A landscape with many valleys, sampled at points; each row gives a point and its height.
A ball rolls from a point to the lowest of its 2 nearest points, and stops where none of them is lower. Distance is the straight distance between rows; heights are no part of it.
Vab: [123 178 134  92  95 145 133 154 132  85 109  95 154 165  89  77 142  95
 156 121 160  92 165 157 158  82 127 115 121 116 136  91 102 115 107 153
 140 109 132  86 106 116 112 138 103 145  79 128]  (h 661)
losu: [125 107 130 154 150 116 154  98 132 127 145 127 172  96 135 120 109 151
 145 111 142 136  64  87 164 121 139 107 129 120 136 135 152 113  95 124
  94 147  98 166 138 132 128  88 145 129 181  92]  (h 806)
zekor: [ 97  86  49 144 111 113 103 171 120 146 126 136  43 129 132 144 125 169
 177 106  61 153 159  94 109 131 154 128 166 146 123 121 130 140 156 162
  87 156 150 180 107 132 165 173  85  88 135 117]  (h 375)
demef: [135  36 120  77 139 144 102 200 118 113  97 159 155  76 114 113 130 176
 173 140 116 133  93 128 118 186 152 152 153 122 110 111 160 168 133 160
 145 145 172 126 100 130 138 149 158 113  92 104]  (h 541)
sipek: [146 189 169 111 121 134 158  55 140  88 137  87 151 139 106 126 129  61
  96 166 174 121 128 155 154  90 100 118  85 113  80 113 136 132 123 105
 172 114 117 111 141  88 116  72 131 153  79 136]  (h 591)
fuvod: [151  70 147 142 166 112 129 126 134 144 130 158 171  77 165 138  97 173
 155 153  80 152  52  92 148 173 150 118  82 153 120 142 151 141  88 144
 132 137 133 162 136 169 140 115 186 100 187  89]  (h 511)
gobu: [127  98 114 155 139 110 160  79 124 105 164 129 120  95 103 127 110 153
 169  98 163 117  81  96 159  90 164 129 152  96 123 145 157 134 108 118
  65 165 101 175 135 132 143  97 120 112 165  70]  (h 773)
Vora: [133 115  98 153 136  77 124 186 142 185 140 134 117 128 177 115 106 165
 167 122  36 137  94  91 158 155 143  82 123 176 170 131 118 100  95 175
 110 115 154 187 104 166 132 176 140 105 207 123]  (h 779)
fepa: [ 99 189  92 126  91 141 115 154 135 132 121  89  81 176 122 122 147 122
 131 138  90 116 208 139 123  96 125 121  99 156 139  99  92 110 130 159
 125 112 109 105 100 117 151 165  84 117 118 139]  (h 499)
fof: [140 197 159 177 148 124 163  56 137 138 166 103 137 168 147 112 108  89
  85 121 138 113 118 152 159  59  92 114  83 117 145 152  98 100  72 109
 129  93 113  84 140 146 117 105 146 151 167 144]  (h 796)
Nida: [109 107  63 135  94 118 100 191 117 134 128 123  69 160 123 116 131 143
 183  90  83 122 153 120 119 111 145 119 161 132 151 130  95 131 139 164
  92 132 158 141 112 137 145 206  85 110 147 123]  (h 433)
demeb: [ 78  50 118 132 107 125  97 179 122 164 106 162 140  77 151 127 153 157
 115  88 143 157 117  87  79 199 131 106 191 148 144 114 183 126 184 134
 116 150 113 169 144  66 102 121 119 141 130 131]  (h 437)
Ber: [106  94  88  81  91 150  88 214 122 118  99 136 106 140 102 104 151 151
 164 114  97 116 173 129 103 154 136 133 159 148 143  83 126 139 145 171
 135 126 162 113  89 113 137 197  99 132  86 141]  (h 479)
nifa: [118 137  94 166 129 105 121 105 139 157 145 110  81 137 134 144 106 163
 147 123  71 131 128  81 154 105 135 106 107 162 135 136 113 103 102 143
  86 132 109 173 118 158 150 136 109 103 185 119]  (h 720)
vulu: [122  91 123 137 137 142 123 169 112 137 129 156 137 103 123 122 120 139
 133  90 146 128 113 133 112 144 127 144 169 111 149 169 122 144 139 126
 113 141 156 114 132 131 123 162 147 122 128 130]  (h 401)
bik: [115 191 156 109 110 128 131 118 155 118 112  90 168 163 128  93 140  96
 115 145 122 114 154 136 150 104 109  98  80 149 124  90 104  84  85 145
 146  80 102 105 120 123 103  97 118 154 127 147]  (h 732)
Matip: [ 99 112 170 110 130 107 117 127 164 138  97 117 206 144 177 134 167 101
  55 128 134 149 113 105 131 181  89  75 107 173 125  86 139  78 135 107
 171  80  80 142 168 112  95  53 148 178 133 151]  (h 344)
vov: [125  94 117 154 140 123 140 170 118 138 146 150 160 100 141 108 115 147
 164  70 127 128  71 103 140 138 139 108 166 120 159 156 134 123 122 138
  93 143 153 150 134 138 120 153 143 109 180  98]  (h 446)
vup: [165 186 109 108 142 157 120 106 148 137 125 129  65 152 140 158 110 140
 126 202  58 129 185 156 116 126 130 171  85 179  83 122 106 155 125 130
 177 141 174 108 108 167 169 166 120  88 132 151]  (h 418)
Kesi: [ 88 140 121 112  79 133 126 145 121 112 103 107 131 132  97 107 168 103
 126 113 180 118 166 111 122 105 127 110 138 126 139  93 144 115 157 144
 122 116  75 120 133  69 105 108  84 157  64 126]  (h 567)
vav: [112  86  91 141 120  93 128  84 135 130 139 128  71  89 110 155 117 180
 167 153  92 149 122  69 134 120 183 123 124 146  99 111 168 145 125 147
  68 175  85 212 120 138 165  90 102  90 157  81]  (h 242)
guzem: [105 171  93 189 113 137 123  96  99 149 152 114  31 151 137 162 131 116
  89 109 129 134 191 144  80  99 107 164 138 124 142 172 103 132 162 117
 102 132  97 115 136 117 140 156  85  90 117 138]  (h 654)
San: [ 96 174 141 171 116 118 169 119 143 137 152 100 161 168 133  88 126  98
 122  76 153 122 109 125 147  62 112  87 126 116 178 144 106  80  94 130
  99 100  88 108 151 136 114 116 116 167 171 140]  (h 566)
mese: [136 158 162 159 133 139 163  91  97 119 167 135 163 140 107 129 108  74
  91 103 222 125  87 152 126  77 103 133 156  52 154 181 119 132 134  95
 136 131 133  90 144 132 106  97 157 163  97 137]  (h 471)
Gona: [164 110 133 115 160 127 120 128 142 164 123 160 112 123 160 167  90 187
 124 198  34 161 107 118 128 170 143 140  74 179 100 137 122 150  98 143
 156 128 156 143 120 192 165 143 177  92 171 124]  (h 774)
nev: [152 131  93 148 125 140 118 115  81 103 141 144  48 141  99 142 122 130
 161 110 142 113 169 165 112  97 147 191 169  83 119 163  87 166 150 114
  97 164 165 110 119 153 150 190 107  86  98 109]  (h 587)
Mav: [112  93 155  90 120 129 111 137 135 135 105 135 154 118 134 159 162  99
  63 144 159 140 139 136  87 197  98 130 133 132 109 111 161 143 195  99
 174 115 115 117 162  75 113  86 126 155  69 158]  (h 523)
favit: [150 139 120  68 115 133 115 179 130  78 110 113 156 152  85  71 137 127
 194 135 130  84 131 158 169 108 154 125 131 111 134  89  98 128  96 166
 139 120 171  96  83 148 126 165 114 133  97 119]  (h 608)
tovom: [134 206 141 136 129 136 144  91 144 114 143  93 129 164 117 105 113  95
 123 140 125 104 151 158 161  77 110 121  89 124 126 124  97 108  86 131
 136 103 122  85 116 133 129 125 123 135 140 137]  (h 767)
rulo: [ 99  86 130 124 106 134 100 169 104 148 114 159 103  91 113 148 149 115
  87 101 174 143 157 127  57 170 121 156 181 111 150 138 156 160 203 113
 129 150 132 112 138  81 109 139 122 155  56 159]  (h 695)
lofa: [162  99 121 119 145 135 142 114 109  77 136 140 132 116  82 117 107 144
 194 133 150  98  95 150 177  95 162 155 138  76 109 146 121 157 101 133
 110 154 161 118 111 158 152 137 140 108 123  79]  (h 190)
Tet: [106 150 132  78  98 126 119 155 141  71  95  86 195 147 106  65 163 114
 157 118 159 118 135 111 173  94 151  87 118 121 124  65 128  77  90 161
 131  83 100 125  99 119  83  76 101 160  95 119]  (h 582)
lidem: [176 167 163 103 163 172 125 156 157 147 120 155 149 142 155 115 102  94
 104 166 115 121 140 196 101 172 104 176 130 133 141 149  98 159 132 123
 202 103 197  47 114 154 122 172 153 135 120 173]  (h 336)
kizaz: [112  95 152  92 126 104 109 111 155 116  93 119 175 121 147 152 169 142
  92 152 128 146 133  77 144 178 132  86  93 170  94  70 163  90 136 114
 150 104  73 175 150 113 106  50 128 156 129 128]  (h 235)
Bitos: [143 107 110 172 142 113 141  93  82 103 157 157  70 110  94 152 115 128
 152  86 179 120 131 141 110  89 160 186 184  63 131 183 118 169 147  94
  71 172 152 137 133 148 137 149 120  89 112  94]  (h 545)
duz: [125 152 133 156 136 109 140  71 143 139 141 109 119 135 125 139 112 147
 125 142 105 130 122  78 172  97 125  98  81 152 124 119 124  97  86 121
  96 122  80 164 127 142 135  86 125 135 177 118]  (h 679)
nagag: [115 164 169 111 106 142 146 133 124 111 125 107 192 158 105  89 139  72
 107 112 209 120 111 150 131  88  94  99 147  79 146 131 116 114 128 124
 165 113 120  79 138 118  93 101 148 179  71 144]  (h 429)
Res: [126 203 129 143 108 128 156  50 133  92 150  79  86 136  91 133 136  90
 118 162 151 105 174 135 165  55 125 129  82 121  93 110 128 124 122 118
 125 121  83 124 129  84 138 101  92 124  98 113]  (h 586)
temoz: [ 88 153 103 109  82 130 106 209 142 145 106  98 119 182 124  78 158 134
 151 105  83 112 181 139 111 124 124 104 110 162 169  96 103  92 121 181
 132  95 121 109  97 119 130 186  89 147 127 160]  (h 555)
rit: [158 138 185 152 176 122 140  81 142 170 135 163 137 130 190 173  97 140
  62 169  70 160 100 125 129 173  98 127  72 177 124 153 111 121 104  83
 146  98 123 126 159 158 143 110 189 127 180 147]  (h 430)
Rolo: [131 113 111  79 118 144 115 126 140 121  99 146  89 110 111 161 141 159
 138 202  84 144 172 126 105 158 146 151 101 162  65  95 161 170 146 142
 149 147 130 144 115 122 159 122 118  97  86 135]  (h 634)
vamuv: [138 134 118 186 134 136 128 130  86 145 143 146  77 128 122 160 110 107
  93  79 167 135 151 156  67 119 116 179 176  88 164 199 108 147 161  93
 102 153 150 108 141 144 114 170 133  98 110 150]  (h 580)
Tuvi: [115 175 148 105 104 131 125  99 146 129 113  93 127 151 136 153 164  75
  65 167 137 132 176 148 112 148  90 112  79 167  93  88 130 119 165 106
 168 103  91 114 150  75 125  89 107 149  84 157]  (h 660)
kam: [148 149 160 188 167 118 162  44 107 138 178 131 137 128 133 164 100  90
  66 114 196 132  78 136 119  85 104 147 129  70 135 186 147 141 140  71
 121 130 107 111 160 118 116  73 155 145 133 136]  (h 409)
zanun: [162 136 144 182 173 118 136  59 131 170 152 142  95 121 167 169  89 156
  89 153  78 147 108 118 127 127 106 147  84 149 127 176 116 127  92  91
 121 117 131 139 140 173 146 126 167 109 190 128]  (h 468)
peti: [150  80 107 113 139 142 120 149 111 103 125 155 103  99  92 132 119 155
 181 138 125 116 124 148 131 128 161 172 158  99 105 144 125 172 135 134
 113 159 169 121 104 151 158 160 136  93  97 101]  (h 258)
Sov: [157 189 161  95 126 148 139  71 158 107 119  92 129 138 123 146 131  56
  76 189 151 134 158 172 121 145  96 139  74 150  73 104 135 142 158  95
 193 115 136 112 148  85 132 104 133 141  77 157]  (h 627)
bunom: [109 173 112 160 122 127 130  78 125 151 143 107  65 138 133 163 134 117
  92 147 118 128 174 122 119 104 107 132  94 146 111 137 120 117 140 112
 111 122  82 124 142 107 141 119  96 119 130 138]  (h 687)
rop: [149 110 148 179 175 115 149  57 117 142 166 149 128  97 147 167  96 134
  92 133 154 142  83 128 126 121 122 159 115  92 118 182 157 144 122  85
 111 139 110 138 157 129 133  79 162 121 153 115]  (h 455)
Relug: [105  77 125  96 116 104  94 131 151 135  93 128 133 106 141 159 160 181
 124 164  87 164 134  49 129 179 154  85  99 193 101  64 169 102 140 136
 125 132  68 211 135 115 124  70 118 133 142 120]  (h 339)
Fiv: [174 197 138 109 152 178 126 123 158 137 118 135 100 147 152 141 114 106
 104 193  92 125 183 181  99 153 104 171  95 164 102 129 105 160 139 117
 203 120 188  69 118 147 149 170 124 111 127 176]  (h 380)
gor: [163 113 104 155 155  98 129 153 115 133 148 135 120 142 141 107 100 144
 183 102  88 112  76 136 162 114 145 132 138 107 151 163  93 125  92 149
 102 122 174 134 119 178 144 189 146 101 204 102]  (h 325)
bega: [114  67  97 149 125 101 125 127 130 145 142 140 120  68 137 133 108 179
 177 110 103 149  79  72 136 147 162 102 154 141 116 126 178 133 129 140
  67 183 105 214 126 131 150 111 129  87 180  70]  (h 154)
gupu: [ 94 136  92 142  77 112 120 207 130 140 120 108 104 188 124  84 150 123
 181  65  97 112 157 131 118  91 141  96 143 135 188 129  90  91 134 164
  93 112 132 125 124 132 131 210  82 134 170 135]  (h 496)
pilel: [176 105 104 136 153 105 135 132 113  81 149 129 129 139 102 103  99 154
 218 122 115  94  69 138 190  83 165 134 126  79 124 135  99 133  78 155
  90 145 167 137 107 173 159 159 142 106 181  75]  (h 262)
zimu: [ 87  79 133 170 134 109 114 130 123 178 131 160 140  73 177 163 138 140
  82  96 134 156 110  96  80 186 121 112 172 152 142 153 175 125 187  99
 103 153  93 176 164  72 112  98 130 131 160 141]  (h 500)
gami: [ 98 125 130  84  95 135 109 172 140 108  86 110 177 141 120  92 170 116
 129 117 156 124 148 117 124 131 122  96 130 135 136  78 134  97 126 157
 152  87  99 110 121  93  90 110 106 167  89 139]  (h 504)
zug: [117 129  66 167 115 129 117 115  91 132 145 134  19 147 125 155 118 147
 144 106 100 136 188 139  99 106 141 171 161 117 122 162  96 155 157 129
  95 154 139 138 122 139 159 180  85  72 118 121]  (h 620)
Pudot: [145 109 124 129 158  99 116 167 141 188 127 144 117 123 179 141 102 185
 138 165  16 149  95  93 144 176 142 110  92 192 140 128 114 117  94 165
 141 114 155 167 110 180 144 164 170 108 186 133]  (h 795)
minu: [149 181 124 135 118 142 143  68 123 105 145 103  67 120  96 151 132  93
 120 162 146 113 178 163 124  85 126 173 111 115  87 134 129 158 150 110
 140 142 123 104 125 103 146 134 105 105  77 122]  (h 548)
sugal: [ 88  86 100  93  76 142 101 194 108 109 101 145 103 122  82  98 167 139
 168  91 155 114 166 109 110 129 144 128 175 116 148  83 138 146 158 152
 111 140 132 127 108  99 127 175  94 143  61 117]  (h 416)
zonu: [166 136 109  68 147 138 106 186 141 115 112 124 140 150 114  96 124 142
 183 169  73  98 134 166 152 148 147 147 119 141 120  94 104 145  96 173
 167 118 187  98  77 163 148 182 125 118 124 142]  (h 561)
kaz: [172 184 141 148 138 155 137 109 108 112 148 122 117 156 111 120 101  88
 124 115 162  98 145 197 126  86 117 169 139  84 151 170  80 138 121 109
 147 133 178  53 123 160 124 177 137 122 115 134]  (h 476)
deral: [127 151 116  95 112 119 130 124 141  70 115  87 156 139  92  89 143 138
 177 147 118 110 129 105 193  96 156  98  93 131 108  73 125  95  80 163
 112 106 104 156  83 137 114  92  96 132 123 103]  (h 655)
vub: [118 113 104  60  99 135  99 146 138 111  80 124 106 126 117 146 169 174
 139 190  72 149 181  90 125 162 154 119  90 183  72  47 167 129 140 158
 145 127 107 177  98 119 132 102  98 121  89 135]  (h 669)
puso: [117  89 113 170 135 140 108 181  84 156 124 171  86 102 134 156 120 127
  96  75 149 148 155 140  45 164 125 175 201 106 164 189 127 156 178 105
 102 159 167 116 131 132 112 180 150 101 113 159]  (h 619)
Bek: [112  97 135 151 137 148 100 168 106 172 115 166 114 103 153 171 128 108
  58 108 136 154 149 146  37 185 101 162 165 128 151 170 143 148 195 102
 137 138 137 101 140  97 111 149 143 138 104 183]  (h 659)
vafig: [178 177 130 159 149 154 145  61 112 112 163 117  80 136 115 156  97 102
 103 149 151 111 153 184 117  87 114 183 119  96 107 170 114 158 126  90
 141 139 158  88 124 138 135 149 126  98 109 130]  (h 516)
puzi: [116 148 133 170 121 124 175 119 110 112 166 121 158 156 114  98 119 103
 152  63 193 112  92 130 157  47 127 106 155  73 181 160  98 108 101 112
  89 130 130 108 145 152 115 137 128 155 164 116]  (h 636)
mivo: [ 78  71 117 113 100 109 115 142 131 136 106 131 156  88 130 117 167 144
 130  86 166 144 114  73 110 153 143  92 181 140 140  89 185 105 165 134
 103 144  76 180 149  64  99  91  93 151 121 112]  (h 354)
dupub: [115  97 132 107 131 136 127 142 122 124 119 144 142  98 104 124 137 130
 129 126 160 127 121 121 121 142 123 144 153 110 120 128 144 141 143 125
 127 135 124 121 132 104 119 111 125 138  88 124]  (h 334)
mab: [ 98 101  85 128 113 157  91 176 109 162 112 152  53 122 140 155 141 153
 106 124  83 154 191 133  60 166 124 171 164 150 117 138 136 161 180 138
 138 151 148 114 112 113 147 177 106 108  91 164]  (h 565)
Poniv: [115 131  74  91 107 159  86 196 126 153 106 141  74 152 140 131 134 158
 134 147  54 131 191 137  82 162 124 155 140 173 127 103 119 147 155 168
 157 136 167  99  88 129 159 195  98 115 102 167]  (h 528)
tov: [168 117 141 108 157 147 130  98 145 124 122 148 129 105 126 155  99 158
 138 204  93 135 120 147 137 149 132 154  78 143  81 132 141 161 101 121
 154 137 156 119 117 164 159 119 164 100 141 112]  (h 751)
tid: [103  79 134 134 134 104 106 138 145 167 107 143 153  93 169 155 134 178
 119 142  78 163  99  63 130 187 134  86 112 190 124 109 157 108 130 132
 122 134  90 203 140 126 123  99 146 121 176 124]  (h 414)
lebu: [130 176 163 113 116 119 128  76 152 107 115  92 148 153 124 135 143 121
 101 171 113 132 151 102 172 118 117  88  51 171  88  74 121  84  95 119
 138  92  78 155 131 120 106  58 122 151 135 137]  (h 682)
mor: [121 149 159 154 141 111 158  48 130 128 157 114 149 131 126 146 125  92
  82 122 183 125  92 115 147  91 102 111 113  97 120 142 148 117 132  93
 126 120  79 130 164  97 118  47 126 162 128 133]  (h 343)
rav: [112  73 142  97 117 110 137 113 115 103 125 153 152  69  95 130 147 141
 137 114 203 129  95  97 118 138 157 140 185  83 123 125 178 160 162 122
 114 154 108 153 151  89 115  79 124 144  70 100]  (h 243)
piziv: [144  56 128 122 163 131 121 166 118 125 126 156 161  72 138 119 105 167
 172 129 111 133  63 117 132 170 150 137 131 117 114 150 147 162 112 151
 126 147 157 141 121 154 145 141 171  94 147  92]  (h 501)
kotid: [100  63 120 129 124 112 130 139 122 142 127 138 175  66 144 119 135 163
 152  89 151 149  72  69 129 169 152  92 172 136 133 114 186 119 143 136
  92 167  92 195 144  95 107  96 128 120 162  86]  (h 254)
Kuduf: [131 157 154 108 122 163 116 188 145 159 107 137 152 153 146 100 130  87
  92 127 125 122 157 188  85 161 101 148 136 135 169 139  96 130 142 134
 180 106 159  43 121 131 114 174 135 163 104 182]  (h 276)
gat: [116  79 110 106 107 136 123 160 103  95 122 157 101  97  73 111 144 135
 180  96 169 108 135 112 133 120 161 154 185  88 128 118 138 167 147 134
  88 162 146 142 119 124 142 155 114 125  75  91]  (h 335)
luguk: [128 181 130  76  94 170 110 157 150 113  89  98 122 142 121 116 154  95
 111 177 125 126 204 154 102 147 111 138 102 168 101  65 127 136 153 139
 185 109 130  94 111  82 123 140  97 140  64 161]  (h 745)
fuvet: [118 166 162 139 114 145 138 148 132 145 126 121 154 155 128 105 131  81
  87 107 166 126 131 170 103 114  91 126 139 107 167 157 100 120 138 125
 153 110 132  64 139 125 107 140 138 169 102 164]  (h 350)
ter: [105 118 154  74 109 130 103 150 158 108  79 108 213 141 152 111 169  94
  91 128 164 138 123 122 125 156 106  83 129 135 114  79 148  90 138 125
 185  81 100 110 145 102  80  67 139 184  93 142]  (h 431)
pag: [121 161 151 124 124 125 139 182 140 151 126 119 162 183 137  64 135  94
 137  95 119 101 130 186 131 107 120 121 135 120 186 145  84 101  92 155
 144  90 144  69 122 153 111 177 138 163 147 162]  (h 432)
Zusi: [110  77 120 105 109 124 138 177 120 103 116 130 184  99 100  82 146 142
 186  68 183 126  75  89 151 123 149  97 183 102 157 102 152 121 121 148
 101 143 135 158 130 117 104 127 130 143 119  87]  (h 255)
negu: [121  85 135 162 152 118 117 144 134 172 125 163 153  77 176 140 114 159
 122 119  86 153  81  92 124 183 124 113 132 156 134 155 146 127 129 127
 114 135 131 164 143 129 127 132 163 110 189 125]  (h 469)
neru: [163 148 114 169 132 134 132 134  85 121 142 145  98 168 124 127 109 112
 137  80 147 107 137 188 112  95 124 169 158  75 175 187  62 140 125 106
 111 141 184  84 135 172 119 206 133 103 150 135]  (h 428)
rakuv: [114  77 136  88 125 119 144 127 118  90 116 122 200  85 107 101 146 139
 169 103 212 136  65  84 154 123 162 104 178  88 127 105 175 125 126 133
 122 140  94 162 140 110 100  69 138 154 100  81]  (h 114)
guf: [137 183  90 120 117 152 120 112 132 112 134 104  68 157 120 144 123 132
 149 167  84 111 191 148 140  99 131 152 104 152  99 115 101 134 120 146
 142 138 140 110  97 133 163 163  98  95 113 129]  (h 456)
Delod: [159 137 142 162 146 137 148 122  87 126 152 151 133 121 110 149 102 100
 106  84 207 117 110 165 106 102 121 170 171  54 163 200 110 150 141  92
 118 154 173  93 139 156 113 141 171 128 102 133]  (h 531)
tez: [141 165 116 127 135 135 122 150 133 141 131 113 121 169 131 104 119 118
 145 127  98 101 143 172 136 113 126 140 125 127 157 146  78 117  97 151
 135 107 157  86 107 159 138 186 123 126 150 147]  (h 485)
Sif: [136  79 108  63 134 132 102 197 135  96  88 129 164 109 105  96 144 171
 181 152  93 126 111 116 148 165 149 123 124 136 118  81 146 126 102 177
 143 115 154 138  86 142 125 137 133 125 112 112]  (h 585)
sozo: [157 157 183 105 138 132 166  58 135  76 141 106 189 138 105 107 118  80
 120 158 198 119  80 145 171  76 112 106 115  71  84 128 151 127 100 104
 171 116 125 112 139 112 106  58 162 157  98 116]  (h 550)
Gef: [ 98 102  79 157 127 107 116 101 124 151 139 130  45 108 129 163 119 165
 148 127  88 150 153  89 114 122 160 145 151 145 114 144 141 143 143 139
  78 162 109 186 124 133 167 128  94  85 146 109]  (h 313)
gule: [ 72 140 128 153  88 121 137 130 130 142 123 105 142 131 125 116 159 102
  97  86 180 131 140 102 105 106 117  89 145 130 159 121 139  92 156 129
 102 131  57 137 156  80 108  97  84 167 110 140]  (h 628)
vuduz: [122  94 114 131 119 103 146 202 123 115 140 131 174 126 121  82 126 142
 208  59 138 110  62  99 161 115 154  77 173 110 176 112 126 108 110 154
  83 141 156 162 127 141 109 160 124 124 191  87]  (h 374)
Degiv: [ 93  72 149 127 135 105 114 116 137 150 123 144 144  94 151 176 162 125
  60 123 146 147 122 106  84 198 106 123 144 142 127 130 174 135 201  97
 137 132  90 152 171  69 116  69 121 146 108 154]  (h 553)
zilav: [146 114 114 196 158 115 148  60 101 133 172 140  74 107 129 161  98 144
 120  99 156 134 114 125 104 101 138 171 157  88 128 192 139 152 133  93
  76 157 123 151 142 140 137 118 130  92 156 105]  (h 502)
pibol: [ 89 198 127 145  95 124 126 106 140 149 124  90 101 163 137 144 152  98
  80 150 120 130 189 116 125 111  98 101  69 169 116  95 113  94 137 122
 128 101  59 121 143  87 132  99  92 144 121 149]  (h 696)
Vuz: [181 119 108 151 156 121 121 156  95 135 145 155 109 157 143 114  97 132
 163  97 101 108  96 187 128 121 139 167 163  93 170 186  62 144 107 127
 117 122 203 100 119 188 128 224 154  95 183 126]  (h 378)
tined: [134 195 147 146 123 114 153  43 140 101 148  83 114 151 109 130 122 118
 122 165 129 112 154 100 190  61 127  96  52 141  99 100 126  97  80 116
 112 114  76 150 124 118 128  69 110 139 147 116]  (h 632)
Geze: [183 154 112 103 167 133 115 161 133 148 134 137 113 169 149 104 107 134
 165 161  56  99 125 187 143 145 139 166 121 140 141 135  77 141  89 159
 168 114 195  89  87 191 150 207 141 111 162 147]  (h 527)
muk: [110 192 157 155  99 125 161 153 134 134 138  92 148 200 125  70 145  87
 132  71 154 104 137 170 133  58 121 104 123 104 185 154  81  83 106 145
 122  97 112  71 140 144 116 159 121 169 144 151]  (h 497)
Kudem: [136 125 125 186 136 124 176  86  91 114 176 137 126 125 112 133 106 115
 142  58 208 116  87 123 135  59 140 138 174  59 165 181 124 131 124  87
  76 161 132 138 149 144 118 123 134 130 152  96]  (h 692)
rigal: [135 125  88 194 133  91 126 126 135 184 161 130  90 130 179 137  90 165
 153  98  54 139  95  92 150 125 132  95 138 156 165 158 109 102 104 139
  81 128 149 185 127 174 137 171 131  86 230 111]  (h 753)
kefut: [142  87 133 155 150 122 169  97  93  97 176 155 148  89 107 128  97 139
 167  77 207 120  53 108 148  87 165 142 180  54 145 170 149 156 122  98
  82 176 136 157 144 144 135 107 159 120 144  67]  (h 733)
vamov: [136 137 195 142 168 113 142  88 153 154 130 152 175 139 187 161 124  96
  36 150 109 151  94 144 130 189  71 111  85 156 126 138 119 115 125  80
 169  89 115 120 168 136 124  80 188 154 152 158]  (h 384)
luvum: [141 134 171 174 164 108 165  63 138 139 161 128 190 119 166 118  96 136
 113 119 128 141  53  91 180 108 113  93  94 127 146 136 132 105  69 105
 118 119  94 148 151 148 122  71 178 152 204 113]  (h 838)
repor: [ 77 113 129 173 106 112 140 128 122 171 138 133 146 101 153 135 145 116
  90  65 169 149 109  98  92 136 114  88 180 136 167 143 163  97 172 107
  82 153  72 160 168  78 103 101 102 156 159 142]  (h 562)
navu: [117 174 118  66  91 147 106 145 145 107  86  95 118 154 128 127 168 134
 117 186  85 138 205 113 130 148 129 110  69 193  88  46 128 104 127 149
 162 101 108 141  98 104 119 117  95 132  94 152]  (h 709)
tipe: [154 164 172  99 137 145 158 110 133  83 142 114 189 144  97  87 105  88
 135 136 186  99  91 164 168  79 113 123 134  76 123 136 111 129  89 123
 170 118 159  79 125 136 112 108 163 158  95 124]  (h 503)
dab: [146 119 176 120 157 115 141  67 152 127 129 133 167 122 140 159 122 118
  75 174 135 140 103 135 149 167 103 116  74 142  84 123 152 129 129  90
 161 109 111 139 164 124 133  58 170 143 132 133]  (h 326)
Gaku: [119  97 109  91 135 154  99 154 131 161 107 166  88 112 152 172 136 165
 102 177  71 158 171 131  72 194 116 163 121 168  91 120 155 168 173 131
 160 145 145 125 123 120 162 140 131 112 108 170]  (h 602)
daf: [139  89 149  77 143 148 107 135 148 136  95 154 154 107 148 163 144 135
  88 177 116 150 144 150  95 217 104 138 110 150  86 108 159 150 168 106
 183 114 137 118 147 113 132 108 150 137  91 155]  (h 480)
guzod: [146 131 119  59 125 116 105 176 143  77 102  93 165 135 106  84 147 161
 184 164  83 121 123 111 185 133 163 103  87 139 111  60 127  99  77 186
 134  95 143 152  64 162 107 116 110 131 127 111]  (h 637)
govo: [146 157 171 147 147 113 147  23 140 128 155 116 117 130 133 178 124  96
  66 171 147 128 126 135 138 123 103 128  66 131  85 136 153 132 138  74
 139 118  96 134 166 105 143  55 139 136 128 140]  (h 267)
Tize: [147 158 134  95 120 164 129 136 132  94 118 118 123 127  92 111 130 102
 144 150 149  98 160 171 138 113 128 152 135 115 109 122 113 152 133 130
 154 135 160  78 110 119 129 155 117 129  68 131]  (h 705)
vobup: [167 127 144  96 156 159 132 125 142 106 120 139 145 116 111 126 105 133
 149 171 125 113 120 173 139 137 129 162 123 112  99 142 126 159 112 122
 161 135 174  87 105 145 140 142 150 112 106 120]  (h 731)
Fufa: [117  83 165  94 145 125 106 141 156 148  92 151 180 121 178 152 152 136
  61 153  95 158 127 113 113 224  98  97 102 180 111  95 144 110 147 110
 176  96 112 142 158 119 116  92 161 152 131 154]  (h 425)

Call two points neighbours if one is among the 2 nearest of the other. Go from one point of each pair to the other, from neighbour to neighbour, staying as low as possible. Name the highest point that can't be avoided.
pag, lofa: Pudot
zimu, kizaz: Degiv
tined, piziv: luguk
piziv, Matip: fuvod
Matip, Kuduf: temoz
Matip, govo: pibol
